A landscape with many valleys, sampled at points; each row gives a point and its height.
A ball rolls from a point to the lowest of its 2 nearest points, and stops where none of them is lower. Distance is the straight distance between rows; heights are no part of it.
k404: [126  96 140 102 153 122 120 122  80  83 151 158 147 128 156 149 158 126
  83 144 171 140 141 172 132 111 120 131 197 157  98 163 204 119 106 112
 160 108 107 122  93  96 124  91 128 148]  (h 67.4)
k564: [194 140 154  92 113 200  88 101 125 140 154 143 105 153 111  62 151 187
 117 147 130 127  58  71 125  96 145 117 153  76 111 109 125 152 133 131
 128 128  91 147 135  65 155 152  62  91]  (h 63.5)
k705: [103 157 116 157 121  65 188 145  99  94 150 131 150 154 174 157 137 101
 117 133 172 166 207 197 173 113 105 160 209 153 142 158 136 102 105  73
 157 121 126 116 102 131 174  97 201 158]  (h 70.2)
k508: [111 135 175 110 155 153 114 145 178 157  80 136 113 161  91 112 112 174
 105 142 129 121 144 155 105  89 147 122 107 103 204 170 117 121 128 124
 171 180 148 165 107  33 145 103  67  88]  (h 68.5)
k161: [132 132  97 112 148 115 109 101 107 127 122  90 140  81 109 149 168  98
 166 107 129 129 109  55 125 174 125 117 100 160  95  98 128 136 129 125
  70  79 113 126  89 168 118 144 150 115]  (h 54.0)
k418: [ 58 127  90 135 150  54 143 150 128 116  82 126 177 119 121 194 113 113
 137 123 132 145 174 176 115 139 124 124 117 141 158 162 172  98 126 129
 160 124 184 109 101 127 103 107 151  98]  (h 59.7)
k671: [173 106 157 131  93 152 138 140 126 145 168 198  51 162 146 114  91 128
 134 106  87 116 136 129 133 106  93 107 100 110 122 120  72 137 179 166
  84 140 108 131 193 216 113 163 129 159]  (h 26.4)
k788: [125 127 130 115 141 126 102 132 142 175 123 128  85 113 102 141 137 112
 161 101 117 120 119  76 113 154 120  96  45 138 132 105  73 137 160 154
  68  99 132 136 129 196 121 134 131 113]  (h 22.1)
k748: [124 131 120 116 132 173  84 108 145 142 107  94 146  98 118  97 149 147
 118 145 129 103  76  92 110 130 151 124 114 102 125 117 148 145 115 143
 146 122 120 133 127  85 113 134  98 108]  (h 16.9)
k375: [151 123 151 124 114 152 132 127 141 116 153 141 122 167 135 105 119 161
  96 155 129 125 120 155 138  95 128 132 173 110 130 150 158 124 115 131
 169 157 108 123 134  73 148 116 112 145]  (h 20.3)
k452: [131 125  96 118 141  79 133 124 105 115 130 132 127 111 108 184 142  88
 160 108 120 136 121  86 132 160  98 112 107 150  85  97 127 135 156 135
  69  88 111 112 120 212 110 158 166  90]  (h 50.8)
k829: [110 162 112 130 114  56 182 115 151 123 111 157 170 155  77 175  98 151
 145 114 133 170 170 138 115  98 118 122 129 110 146 102 102 131 158 106
 119 143 151 106 114 128 157 175 113  30]  (h 37.5)
k38: [101 128  91 153 114 115 132 145 143 159 109 124 136 101 141 152  85  91
 131 117  95 104 112 121 111 148 129 123  76 114 122 120 128 115 148 166
 130 132 160 116 180 180  64 129 157 129]  (h 19.5)
k769: [105 141 161 120 148 132 129 133 160 131 104 118 136 152 112 117 121 144
 114 139 144 125 158 174 116 105 141 132 129 124 182 165 140 111 106 118
 173 168 141 153  91  58 153  99 111 141]  (h 69.3)
k993: [189  90 155 139  90 181 120 158 124 151 163 180  50 147 163  75  97 136
 116 132  77 101 107 118 131 103 114 118 112 105 116 132 106 147 160 176
 111 153 116 133 221 165 106 142 119 169]  (h 30.6)
k98: [132 127 176 108 147 110 149 130  96 101 151 156 127 160 157 132 136 146
  88 143 176 139 176 184 157  84 112 144 202 156 144 184 161 126  96  88
 169 145 100 142  89  70 183  80 149 177]  (h 63.4)
k796: [142 118 169  97 147 196  88 134 162 158 103 143 103 166 102  87 137 188
 105 153 130 120  95 127  96  82 153 132 123  98 177 162 132 140 129 137
 164 173 132 161 132  18 139 110  49  85]  (h 67.6)
k333: [140 130 137  77 145 108 116 116 131 141 142 199 105 178  82 163 147 165
 127  95 135 144 146  95 106  86 128  94 108 119 133 115 102 142 190 130
  96 123 118 125 117 150 144 154  94  34]  (h 37.4)
k906: [127 150 122 101 144 110 122 105 128 106 116 120 174 130  56 139 162 152
 144 127 135 147 113  83 124 110 124 114 146 118 120 100 117 143 131 114
 132 122 133 116  72  89 154 161  92  34]  (h 27.1)
k179: [165 119 158  87 136 128 117 108 127 128 159 181  87 178 100 136 146 163
 121 109 138 145 147 110 126 101 114  96 129 119 122 115 102 133 171 121
  82 130 108 143 109 169 154 147 109  97]  (h 41.3)
k307: [170 142 157 146 114 139 147 115 116 110 154 103  84 124 151  91 156 114
 155 115 147 140 149 111 170 161 108 132 159 183 127 103  83 121  86  92
  69 115  89 149  87 167 178 133 156 214]  (h 53.6)
k745: [133 147 107 126 107  81 174 116 141 137 151 184 172 158  92 173  97 138
 128 122 120 145 133 125 109  87 122 112 121  91 126  91 118 141 170 148
 121 145 147  94 161 133 128 190 101  27]  (h 33.0)
k319: [141 106 138 153 111 178 120 136 140 124 149 126 123 145 169  84 120 152
  87 172 104 107  84 172 122 111 148 140 177 106 115 153 172 116  98 153
 184 161 126 127 164  59 114  98 121 155]  (h 25.6)
k900: [134  96 159  65 197 129  80 118  90 109 112 143  91 122 106 163 201 134
 147  96 164 137 159 111  97 127 126 103  97 178 130 150 123 132 116 104
 108 104  98 164  46 135 155  90 103 126]  (h 59.6)
k921: [119 181 128 150  95 112 162 136 176 161 111 116 123 138  89 131  82 135
 136 119 110 120 144 149 135 125 138 139  96  95 163  97  69 131 142 141
 114 165 162 141 141 139 134 160 118 104]  (h 62.7)
k383: [135 119 169 138 129 131 156 141 115 115 166 145 122 165 187 117 108 128
  85 150 158 123 156 203 146  96 123 143 192 142 137 179 168 104  90 115
 181 151 117 135 119  79 150  79 151 201]  (h 64.6)
k260: [169 128 169  77 141 197  78 118 130 145 128 169  84 187 118  92 152 196
 115 141 133 142  94 103 105  79 143 114 136  89 138 139 123 150 149 129
 135 148 109 159 121  57 155 135  48  71]  (h 65.9)
k154: [ 79 142 127 139 139  72 159 146  93  95 140 140 151 123 171 178 135 100
 116 117 173 148 188 197 145 130 108 144 175 169 130 167 176  90 101  89
 161 102 141 116 100 136 132  80 199 165]  (h 68.8)
k540: [125  97 109 120 115  75 156 136  95  98 146 197 155 170 136 188  98 122
 107 124 132 155 165 171 119  93 108 117 150 123 102 146 176 115 157 140
 118 116 135  90 141 169 104 135 152  92]  (h 56.7)
k335: [105 180 154 159 131 117 146 131 157 134 106  85 148 136 120 100 117 144
 115 148 145 130 150 177 146 131 139 156 161 130 188 142 127 110  85 107
 181 162 145 153  96  50 174 101 133 158]  (h 69.9)
k170: [105  90 137  81 193 134  94 120 117 127 104 133 127 108 112 153 167 117
 127 119 145 140 151 130  91 129 128 111  86 156 137 160 143 130 129 124
 140 106 134 132  63 125 136  96 109 115]  (h 58.1)
k858: [107  67 115 109 164 148  94 135  86  90 133 129 154  97 170 134 161 118
  87 147 150 127 115 165 127 127 135 123 151 157 105 176 216 110  98 125
 162 105 122 114 113 106  83  75 133 174]  (h 65.2)
k149: [123 103 107 130 125 185  90 134 125 182 110 124 130  82 148 106 111 125
 127 142  81  86  49  49 104 134 156 114  60  72  90 117 129 193 181 174
 154 103 119 122 226 130  60 139 106 103]  (h 54.9)
k211: [144  77 170  91 167 189  70 136 125 170 119 141  44 137 149 101 164 129
 136 121 139 108 129 108  94 131 148 110  38 153 150 169  95 126 153 134
 107 125 106 158 125 160 124  77  93 164]  (h 15.1)
k70: [139 105 187  73 191 150  88 122 103 102 111 126 105 128 107 137 189 143
 131 117 174 129 171 136 114 125 135 121 134 186 149 153 120 135  90  89
 122 116 105 183  42  87 171  83  93 145]  (h 60.9)
k312: [100  98 123 105 189 131  90 119  96 110 115  82 149  51 135 159 191  94
 144 121 176 124 129 122 123 162 133 126 119 194 109 150 150 116  78 101
 120  85 117 141  62 113 125  90 140 179]  (h 22.8)
k238: [156 140 169 167 100 157 139 114 150 135 149  85  75 119 137  73 132 119
 152 133 132 119 125 118 154 164 121 131 119 153 150  98  70 125  89 114
  72 145 109 157 117 155 161 127 128 240]  (h 54.8)
k261: [121 120 113 135 123 118 137 149 146 136 128 154 142 142 140 148  94 121
 113 129 117 122 127 150 114 121 118 119 112 110 129 143 140 116 144 154
 143 145 162 110 150 152  90 132 128 110]  (h 24.0)
k654: [106 102 147 116 154 125 119 160 131 139 120 145 110 154 157 153 118 116
  98 124 148 118 175 207 107 115 134 133 113 146 161 186 158  95 119 137
 162 157 146 136 125 116 111  77 144 173]  (h 61.0)
k505: [132 113 117 130 139 150 101 107 120 181 120 105 104  77 139 123 126  97
 153 113 107  99  98  36 111 171 126 106  52 123 106 105  99 155 151 164
  82  96 110 133 162 193  92 140 142 136]  (h 25.7)
k537: [145 179 175 132  95  99 179 112 144 114 134 140 129 208  96 116 108 179
 117 126 141 146 159 149 154  80 109 136 168  97 167 117 103 130 138  84
 125 182 108 140 101  85 200 144 113 116]  (h 19.7)
k503: [114  91 145  99 178 195  70 125 149 166  90  90 100  84 128  85 155 132
 136 137 137 106 105  88  82 154 167 119  47 128 143 162 127 136 121 141
 146 120 126 145 126 103 110  99  81 138]  (h 7.3)
k43: [ 81 160  88 141 131 115 143 117 168 167  72  84 173  81  93 146 105 122
 156 122 107 108 117 109  98 154 149 123  75 101 166 109 109 126 132 147
 143 139 177 118 122 109  98 152 115  75]  (h 69.8)
k851: [118 120 122 123 143 177  89 128 166 166 100  97 121  96 124 111 125 128
 128 141 110 105  96  91  91 156 157 120  70 109 135 136 118 132 134 155
 139 115 141 142 143 125  99 120 108 125]  (h 11.6)
k273: [153 169 133 141  92 109 156 112 143 117 145 121 117 137 111 124 124 125
 146 108 127 151 130 109 160 148 114 130 146 120 120  85  89 138 132 110
  71 131 104 129 111 172 158 167 135 126]  (h 48.0)
k343: [116 115  63 166  92  83 172 145  68  96 144 113 163 108 172 147 116  74
 138 128 109 132 109 155 164 166 108 151 172 142  85 115 170 106 119 122
 108  96 128  94 164 198  81 136 205 179]  (h 75.4)
k926: [117 157 124 145 128  80 169 139 125 110 120 106 117 125 132 160 151  98
 166 113 145 156 181 146 157 152 107 154 154 191 135 128  92 102 104  78
  92 116 133 135  78 170 159 115 173 163]  (h 66.1)
k703: [165 132 165 163 101 186 113 121 162 164 133  77  72  98 136  55 116 132
 145 132 117 103  89  85 143 165 140 115  97 125 141  95  65 145 105 135
  75 140 111 159 165 145 139 135 114 211]  (h 55.8)
k29: [ 69 177  78 170 121  92 154 136 140 119  76  43 190  71 122 136 127  89
 173 128 119 135 131 107 144 176 140 160 121 147 144 103 130  98 100 105
 125 114 161 123 111 124 112 146 161 125]  (h 55.3)
k575: [122 187 138 166 103  97 182 129 149 119 127  97 111 143 119 120 127 122
 161 117 141 156 174 150 179 155 111 173 155 162 149 105  78 105  94  73
 102 141 124 136  84 154 179 129 159 179]  (h 65.3)
k190: [ 77 143 136 146 156 108 123 144 157 129  81  94 142 114 123 150 125 114
 140 125 139 127 173 167 114 148 141 144  92 149 181 147 126  89  92 128
 166 146 183 144  95 117 126  88 131 135]  (h 60.2)
k664: [105 177  76 160  77  88 170 117 147 117 130 103 205 139 113 123 113 123
 136 142 124 147 107 137 154 128 124 153 178 102 112  91 148 120 110 110
 156 138 146  88 139  98 133 161 136  89]  (h 64.7)
k588: [138 170 170 136  91 109 177 124 171 142 123 161 133 198  82 135  94 185
 117 113 131 133 150 156 134  78 120 115 128  82 175 105  79 136 148 109
 123 191 141 153 125  94 172 160  94  84]  (h 23.2)
k196: [122 152 171 144 119 164 113 143 190 180 105 102  80 144 108  96  97 158
 125 133 117 106 127 135 110 141 147 133  72 106 180 132  73 128 137 139
 119 171 143 172 145 105 147 115  92 150]  (h 61.2)
k72: [114 118 116  92 182 119  87 112 123 116  97 107 132  80  98 154 180 110
 153 110 160 138 128  80 110 156 126 114  91 168 115 132 134 127 119 127
 106  90 120 139  71 156 133 113 130 103]  (h 56.2)
k369: [ 75 120 105 109 170  60 125 131 133 117  82 143 150 119  76 199 142 119
 156  98 135 155 189 121  97 131 128 114  98 146 155 136 124 125 164 118
 128 111 174 125  74 147 142 136 132  40]  (h 71.9)
k251: [ 96 133 104 129 155  84 141 134 107  97 129 108 136  98 140 168 156 100
 147 117 151 143 175 163 145 148 110 134 152 182 123 141 147 101 102  97
 128  98 141 130  77 148 127  98 172 160]  (h 67.3)
k381: [103 189  99 187  85 102 182 130 141 124 137  63 163 127 160 102 123 104
 149 149 134 139 134 167 189 161 120 181 188 140 138 115 125  96  85  83
 150 113 127 111 127 124 152 123 189 195]  (h 71.4)
k224: [186  64 132 137 101 217 104 155 114 138 160 166  62 149 183  57 108 144
 106 151  76 100  80 132 114 123 143 129 121  98 103 148 135 153 147 179
 147 151 108 137 234 129  87 123 118 167]  (h 34.7)
k309: [142 150 155 155 115 199 105 117 176 176 114  79  88 107 119  57 111 148
 134 145 109  89  79  84 125 153 151 127  81  92 153  99  71 164 125 137
 105 134 117 170 176 111 139 143  98 161]  (h 56.9)
k320: [130 101  97 120 132  65 154 135  74  92 157 178 137 141 142 181 116  91
 124 108 135 159 169 163 142 126  94 119 165 160  90 130 169 113 151 121
  97 104 125  89 134 201 100 129 177 121]  (h 52.8)
k787: [104 163 132 125 160  99 134 108 119  91  87  78 154 106  86 145 183 122
 164 111 152 163 166 102 149 153 128 148 159 183 127 105  97 126  91  73
 105 103 131 140  40 107 181 125 138 108]  (h 47.7)
k168: [126 150 155 109 129  84 151 115 134 113 127 163 144 184  71 159 127 161
 124 112 143 154 169 130 115  96 109 118 136 108 151 120 109 145 152 108
 125 156 131 131  87 127 179 160 106  59]  (h 40.5)
k23: [107 155  93 147 125 116 132 116 143 124 107  78 175  83 105 131 131 109
 146 132 116 125 105  99 135 159 131 140 124 121 119 105 127 123 108 121
 118 116 138 121 113 126 119 147 134 114]  (h 53.7)
k174: [155 115 103 110 125 169  84 114  96 175 146 165 132  97 139 109 125 138
 124 129  91  97  46  42  96 108 159 111  76  82  82 109 139 184 206 182
 128  81 109 105 225 145  64 154  82  57]  (h 51.7)
k81: [134  90 137 136 124 197  80 141 136 206 111 123  91  92 174  93 103 128
 135 129  78  77  68  58 101 141 161 118  44  94 112 131  96 176 178 176
 133 115 113 142 243 153  70 116 104 140]  (h 56.6)
k639: [143 105 151 132 119 200 100 158 171 185 117 148  74 145 155  97  90 151
 113 143  97  88  99 136 106 112 161 131  83  99 149 156 107 141 151 180
 152 167 132 154 202 104  99 103  88 137]  (h 59.1)
k274: [192 128 148 152  77 166 134 120 125 128 180 131  87 128 144  64 112 126
 123 141 101 123 107 107 156 142 118 124 148 113 103 101 109 143 121 144
  95 140  97 130 165 161 144 164 135 187]  (h 27.7)
k586: [127 152 140 121 154 128 132  98 109  81 125  68 156 106 110 109 185 125
 149 128 169 152 124 106 169 147 131 150 190 169 111 111 109 124  65  81
 122  99 105 132  55  75 196 134 129 143]  (h 49.8)
k621: [ 90  77  96 134 133 136 120 139  94 106 124 143 168 116 172 151 129 112
  88 150 135 111 109 193 122 125 133 134 149 133 118 167 222 106 104 146
 191 129 150 107 148 105  74  90 143 158]  (h 63.2)
k214: [138 146  79 184  72  94 178 141 115 113 154 110 152 120 170 119  89  87
 139 130  91 129 118 148 170 154 100 154 164 128  93 108 130 109 117 132
 111 118 130  89 187 179  95 154 187 179]  (h 74.1)
k710: [ 87 144  59 155  99  62 173 138  84  91 139 124 188 126 163 167 113  92
 132 135 128 141 132 179 154 134 113 160 178 145 108 123 181  88 114 106
 148  99 143  82 149 168  86 127 200 137]  (h 73.4)
k679: [ 95 176 106 161 109 148 134 126 178 159  76  58 166  75  95 104  92 124
 142 135 100  97  92  93 117 161 157 126  89  91 148  87 101 138 112 147
 144 139 164 128 153  91 115 157 108 107]  (h 69.0)
k93: [104 184 156 129 111 144 137 139 189 176  90 118 104 142  72 118  90 157
 133 110 125 113 136 131 120 128 139 124  66  90 191 102  52 141 162 121
 110 158 148 170 136 114 148 151  76 102]  (h 61.7)
k836: [187 113 112 136  89 119 144 113  94 110 190 176 102 139 136 117  95 111
 134 118  98 133 109  97 147 117  96 112 138  99  80  93 119 141 174 156
  78 116  97  93 178 200 116 182 143 119]  (h 12.3)
k806: [155 122 107 171  61 160 145 143 134 122 161 131 136 144 159  83  82 144
  88 170  93 102  72 167 138 112 141 140 185  89 100 130 161 134 100 162
 182 159 131 105 200  88 103 136 136 168]  (h 30.7)
k33: [ 64 133  83 127 159  86 130 125 149 136  69 115 176  82  76 176 121 109
 156 103 131 128 143 112  93 145 138 114  74 127 152 115 127 122 151 130
 141 123 181 108  91 117 103 146 120  40]  (h 70.7)
k981: [163 100 141 141 106 128 144 153 115 115 172 150 108 137 167 113 105 122
 112 132 123 123 130 168 151 120 109 137 169 134 111 150 148 109 112 136
 136 138 119 122 144 146 122 111 157 187]  (h 41.4)
k485: [127 190 156 173  84 127 156 138 192 154 105 100 122 149  99 102  63 151
 123 128 116 115 148 170 155 119 133 151 130  93 181 111  75 118 114 123
 133 195 144 157 132  90 161 137 111 136]  (h 63.6)
k349: [168 156 165 115 104 179 118 108 160 141 136 130  95 167 100  78 119 199
 111 131 124 122  84 103 126 102 135 119 138  82 134 101  99 158 138 115
 114 147 110 165 141  81 170 167  74 106]  (h 61.4)
k516: [152 152 153 149  85 193 121 126 182 169 124 116  95 145 107  69  97 181
 105 155  94 102  76 128 127 105 159 134 127  70 153 103  95 159 133 145
 141 167 125 155 172  52 140 150  64 106]  (h 59.3)
k895: [ 70 167  92 163 135  73 166 134 132 120  83  72 152  94 114 168 133  91
 172 121 133 149 186 151 153 169 127 167 121 161 157 123 119  88 101  96
 133 121 170 120  92 138 131 120 171 121]  (h 56.8)
k683: [155 155 180 113 124 138 135 110 140 116 139 132 125 175 104  99 134 168
 100 144 144 140 132 139 146  99 119 139 179 118 142 132 130 136 111 102
 134 158 100 147  86  73 183 119 104 129]  (h 15.0)
k950: [157 121 124 140  93 132 146 141 123 137 171 159 101 131 137 128  82 105
 138 112  98 112 116 109 136 133 108 114 108 112  98 103  97 142 168 162
  86 126 135 119 191 207  97 159 159 146]  (h 21.2)
k903: [106 170  62 176  83 108 163 117 138 112 129  72 207 104 134 110 120 111
 126 149 107 112  59 103 146 152 133 144 174 100  94  77 153 134 105 127
 157 130 137  92 156  93  91 160 134 112]  (h 66.7)
k142: [133  84 111  72 161 102  94 118  87  97 142 201 160 161 112 178 160 145
 104 133 148 150 147 121  88  81 127 102 137 129 106 164 201 144 165 131
 134 105 118  99 103 113 118 121  97  49]  (h 72.4)
k180: [103 128 103 139 110 154 110 135 153 175  98  83 142  76 146 121  95 101
 137 126  92  89  93  98 109 172 149 123  68 102 119 116 115 135 140 173
 132 131 148 139 180 163  83 129 134 150]  (h 15.9)
k888: [193 116 116 144  78 162 127 119 110 121 174 127 115 126 153  67  99 123
 111 145  87 113  74  93 148 126 113 133 156  95  70  88 128 165 133 167
 121 127 104 109 194 148 108 188 127 157]  (h 22.0)
k122: [124 132 113  98 145  71 121  99 122 120 127 160 155 146  64 172 154 146
 139 103 135 152 141  87 109 103 128 102 110 110 120 100 112 143 169 133
 107 118 138 112  86 138 143 169 100   9]  (h 32.4)
k952: [106 190  87 184  84 122 150 132 180 134 113  61 180 101 115 102  97 123
 138 149  99 108  88 127 143 150 143 155 143  95 136  92 111 128 101 135
 150 137 155 116 153  83 118 153 123 127]  (h 68.1)
k953: [119 117 142  90 174 120 104 100 103  78 126 129 165 122 103 139 184 136
 115 127 173 151 149 131 132 105 122 125 181 160 111 150 169 131 100  98
 163  98 117 129  51  69 165 112 119 104]  (h 13.1)
k259: [165 110 115 124 127  92 139 124  85 104 166 147 109 119 139 152 139 100
 157 107 133 145 132  89 148 147  97 109 140 167  76 100 118 128 149 124
  60  90 100 106 112 217 120 151 162 136]  (h 47.4)
k784: [145  87 136  73 159 130  88 112  83  85 153 186 157 158 128 164 166 146
  94 141 163 150 136 150 120  77 121 123 178 134 108 162 208 133 131 119
 164 112 112 115  86  90 123 111  99  85]  (h 70.0)
k733: [101 191 121 178 110 112 157 130 145 125 113  58 158 111 132 107 123 120
 140 146 129 125 132 149 156 151 134 167 163 141 149 116 113 103  69  96
 155 142 137 129 105  84 167 129 155 164]  (h 70.6)
k672: [ 66 161 116 133 166  76 147 137 162 128  55 109 169 113  87 156 121 114
 144 108 125 146 179 150 112 139 138 132 105 134 194 148 115 103 114 107
 158 140 194 135  82 102 145 122 131  84]  (h 59.4)
k287: [176  88 141 107 134 145 106 127  95 127 164 146  91 127 145 124 156 113
 138 111 137 130 123  98 132 144 108 101 120 162  95 131 127 135 131 134
  80 101  99 130 122 189 130 130 148 162]  (h 43.6)
k468: [140 129  93 141 105  76 172 128  88  84 171 166 150 149 146 149 123 103
 120 124 141 152 157 150 170 133  98 146 204 162  90 121 155 105 129 105
 108 107 115  89 121 174 135 143 189 134]  (h 48.9)
k781: [198  81 159 115 117 222  80 127 113 145 153 151  64 132 173  56 140 152
 113 147  88 114  60  80 114 112 147 123 118  87 100 134 131 157 145 157
 129 128  93 134 193 120 105 142  97 143]  (h 39.6)
k166: [126 108 130 147 111 203  92 157 165 190 101 127  91 111 158  95  85 140
 118 140  86  63  74 107  89 140 171 132  53  92 127 136  98 157 151 183
 163 149 145 140 235 117  67 113 101 134]  (h 58.0)
k480: [157 136 157  99 145 131 116  96 112  86 150 136 148 150 106 120 174 157
 110 132 161 147 127 106 138 104 121 126 191 136 106 132 146 137 113 109
 137 122  91 134  71  76 181 133 107 105]  (h 8.1)
k217: [112  95 102 136 130 133 113 134 113 156 117  96 128  68 157 134 127  73
 162 125 115 106  95  85 123 174 127 118  68 150 100 123 129 129 133 157
  88 102 111 122 165 193  79 129 166 170]  (h 29.1)
k865: [ 96  69 112  82 183  92  91 126  84  95 113 176 156 111 125 194 160 108
 112 108 158 144 152 152  89 129 123 118 114 158 103 163 214 123 152 136
 140  96 134 101  97 159  86  93 134  95]  (h 75.3)
k95: [132  75 103 114 136 122 116 144  80 115 148 165 132 113 164 158 121  92
 107 123 120 115 117 152 117 136 111 114 123 138  88 145 178 122 152 162
 104 112 125 106 156 195  71 119 164 159]  (h 33.9)
k472: [139  72 173  88 187 226  49 133 137 174 110 108  66 124 145  80 173 146
 148 146 139 111  98  85  82 140 173 118  26 136 163 167  86 135 142 134
 124 116 104 149 152 117 122  78  72 141]  (h 11.4)
k765: [115 130 125 118 113  79 153 127 120 100 144 168 163 170 126 166 113 132
 104 123 138 145 174 172 133  90 106 122 168 125 126 143 166 118 127 118
 151 145 134 101 115 122 134 124 149  99]  (h 59.9)
k225: [108 143  92 147  90  91 166 121 136 105 144 153 194 167 137 147 101 136
 109 148 135 151 133 167 139 100 119 139 191 105 123 122 170 125 119 129
 170 145 146  89 148  86 126 137 130  86]  (h 62.4)
k471: [142 146 146 142 116 128 150 118 118  92 156  92 124 123 132 105 160 122
 128 134 156 147 140 127 177 147 114 149 193 172 114 107 102 121  86  86
 115 117  98 131  73 112 181 127 156 185]  (h 51.9)
k129: [144 121 120 141 112 114 162 127  97  95 168 134 141 142 163 117 133 114
 107 136 147 148 136 165 169 132 103 138 211 142  94 128 151 114  98 113
 141 109 110 104 117 124 151 119 169 169]  (h 44.9)
k310: [186  87 145 112 126 205  78 126 102 171 154 160  63 122 171  64 144 147
 138 138  75 117  52  40 105 113 149 113  82  84  85 127 119 182 177 162
 118  95  89 129 235 149  97 144  90 116]  (h 44.1)
k518: [131 159 133 152 101 180 106 130 188 180 108 101 113 105  96  88  98 159
 125 150 102  97  82 106 115 135 169 127  82  73 154 107  85 156 127 154
 136 151 141 150 179  84 119 148  73 110]  (h 57.9)
k249: [110 110  88 133 129 107 135 144 109 116 135 135 153 110 158 162 112  93
 109 130 120 126 139 161 132 139 120 131 124 128 109 139 177 113 121 142
 142 120 138 107 144 161  82 116 168 150]  (h 29.0)
k984: [165  89 130 164  85 153 145 154 122 123 170 148  98 138 181  80  84 123
  86 143  86 108 104 165 139 129 116 126 141 107 100 138 138 126 125 171
 139 145 128 123 196 161  94 129 164 203]  (h 37.8)
k396: [157 116 121 163  74 170 136 155 140 141 154 141 109 140 163  97  65 132
 104 143  84  90  91 148 138 120 129 131 142  88 107 127 132 147 130 177
 151 170 138 117 218 129  93 137 123 163]  (h 34.6)
k830: [142 123 170 132 123 190 111 149 188 174 109 124  73 153 126  80  92 164
 102 154 105  98 107 156 109 101 156 137  91 102 179 148 103 126 126 152
 148 182 132 164 161  68 140 106  80 156]  (h 60.3)
k577: [113  89 127 125 162 148 105 116 100 121 129  51 134  42 160 125 180  80
 158 128 157 121 119  99 127 190 137 115 103 183 113 131 133 118  75 112
  97  97 111 138  98 150 113 101 156 215]  (h 26.5)
k182: [123  96 101 137 144 114 120 131 102 130 132  88 128  67 159 151 142  71
 152 116 136 114 128 112 136 185 116 123 110 181 112 122 150 103 102 121
  87  97 123 122 119 182  98 114 176 194]  (h 29.7)
k719: [127 118 184  89 180 141 116 125 109  99 134 125 118 147 133 135 162 150
 109 126 185 139 180 163 130  95 127 139 173 176 151 176 139 129  94  85
 157 133 109 167  59  65 185  79 125 162]  (h 62.1)
k112: [ 71 159  95 150 145  52 175 129 141 116  82 123 173 130 109 188 120 106
 153 123 134 165 194 159 133 131 132 147 137 142 172 130 136  96 125 100
 140 132 171 110  85 132 136 124 161  79]  (h 58.2)
k511: [133 160  87 135 109  98 151 112 137 117 124  99 153 119 114 147 130 120
 158 118 119 139 115 100 153 150 115 135 148 133 106  78 118 124 131 114
  91 105 125 107 112 151 119 176 144  94]  (h 51.2)
k329: [ 67 114  83 131 151  98 133 141 113 100  97 129 190 101 149 173 131 102
 110 139 133 128 136 182 102 131 130 129 131 122 144 159 205  97 116 141
 196 120 182 108 135 109  79  91 138 117]  (h 61.3)
k684: [142  93 146  97 158 161  84 122 121 173 127 135  62 117 129 119 155 118
 159 102 125 116 119  68 102 144 130  99  37 135 144 136  84 132 166 155
  87 101 109 155 141 195 120 109 117 150]  (h 18.7)
k331: [121  66 126  61 195 119  67 121  80  97 124 195 124 128 127 173 181 134
 120 115 143 152 149 131  80  98 128 103 107 163 104 173 183 129 160 130
 132  93 119 110  81 140 105  97 101  78]  (h 74.5)
k855: [130 201 160 178  89 119 168 133 173 132 121  84 112 155 105 104 106 145
 141 130 137 128 145 162 168 139 119 166 141 124 172  99  67 103 108  90
 107 167 130 149 107 107 187 125 131 175]  (h 64.4)
k978: [130 133 168  86 166  85 136 117 113 105 108 158 111 168  76 177 156 164
 133  89 154 160 187 123 110  96 119 102 131 148 146 131 101 149 154  86
 111 137 128 162  62 139 193 124 111  72]  (h 43.2)
k351: [167 129 139 107 130 183  87 115 128 189 140 161  85 118 135  93 133 166
 130 118 103 101  59  43 104 104 159 106  63  69 112 111  96 170 183 165
 116 104 112 125 206 146 105 148  79  79]  (h 47.8)
k798: [121 144 153 101 154  87 131 119 115  99 110 125 122 135  99 159 171 141
 141 101 159 155 185 121 142 133 116 123 146 180 135 116  99 125 122  82
 104 122 125 155  45 130 187 120 133 114]  (h 45.6)
k254: [106  96 112  90 171  68 117 126 102 101 113 169 143 124  95 206 153 118
 130 113 147 152 168 134  94 128 118 108 111 154 120 139 159 125 160 131
 121 101 141 112  84 170 117 116 135  66]  (h 73.5)
k395: [116 143 122 110 142 147 101 105 142 110 106 109 174 112  73 119 143 154
 122 140 130 130  91  90 108 120 148 119 128 102 140 114 142 154 110 129
 157 125 140 122  92  50 138 152  77  64]  (h 22.3)
k730: [199 125 116 143  77 120 152 111 104 102 196 172 137 158 144  94 109 134
 113 135 104 135  85 101 157 105 103 114 194  90  69  85 141 150 143 147
 110 135  90  87 169 155 127 186 130 124]  (h 23.9)
k302: [142 129 142 134 117 117 143 128 129 125 163 159  92 158 126 130 117 131
 131 107 131 136 148 133 143 115 109 116 144 132 117 115 104 125 153 129
  94 135 105 127 118 176 132 148 144 138]  (h 45.0)
k739: [ 99 117 135 102 190 126 106 116 103  85 101  93 165  77 116 146 200 111
 132 125 172 138 156 129 127 142 141 134 155 187 118 150 146 122  77  90
 147  93 128 142  51  80 156  97 129 139]  (h 18.8)
k631: [ 82 118 111 149 143 120 118 150 146 140 101 113 133 117 151 161 112 109
 117 128 128 106 162 187 105 147 143 140  85 138 162 164 144  88 109 145
 169 150 173 129 133 136  91  88 146 165]  (h 61.1)
k692: [ 80 158  84 168 104  66 196 146 116 102 146 127 187 166 173 159 108  94
 128 140 143 154 178 194 162 115 119 167 199 132 137 133 161  95 112 105
 161 126 149  99 145 138 134 103 194 144]  (h 71.6)
k734: [142 151 145 115  96 111 159 130 153 140 144 188 124 194 100 144  87 172
 116 126 118 134 142 149 118  71 123 109 127  86 141 110 107 143 170 141
 115 176 128 114 149 115 139 174 101  60]  (h 27.6)
k558: [127 163  90 164  94 102 176 127 126 114 146  78 139 113 155 115 114  93
 155 122 118 146 119 132 176 159 115 158 178 156 102  97 111 107 102  99
 104 108 122 106 125 162 138 145 194 180]  (h 72.6)
k143: [120  83 153  83 164 135  96 155 128 132 109 155 111 139 141 143 139 134
 106 136 147 128 162 157 107 102 141 127  94 143 152 193 152 117 136 133
 154 136 133 142  99 108 116  89 109 129]  (h 59.8)
k776: [173  70 124 120 127 129 116 138  71 114 176 193  75 134 156 126 125  95
 123 118 112 131 128 128 130 132  93 107 131 138  86 134 144 130 158 161
  89 108 106 118 163 213 101 139 156 154]  (h 39.3)

Two balls start at each pair of points below. Name the first point that both come to, or write never.
k29 and k72 | k851
k679 and k733 | k683
k238 and k287 | never
k129 and k692 | never

Where does a ball stop that starts at each point below?
k705 | k836
k895 | k503
k214 | k480
k865 | k480
k468 | k480
k161 | k503
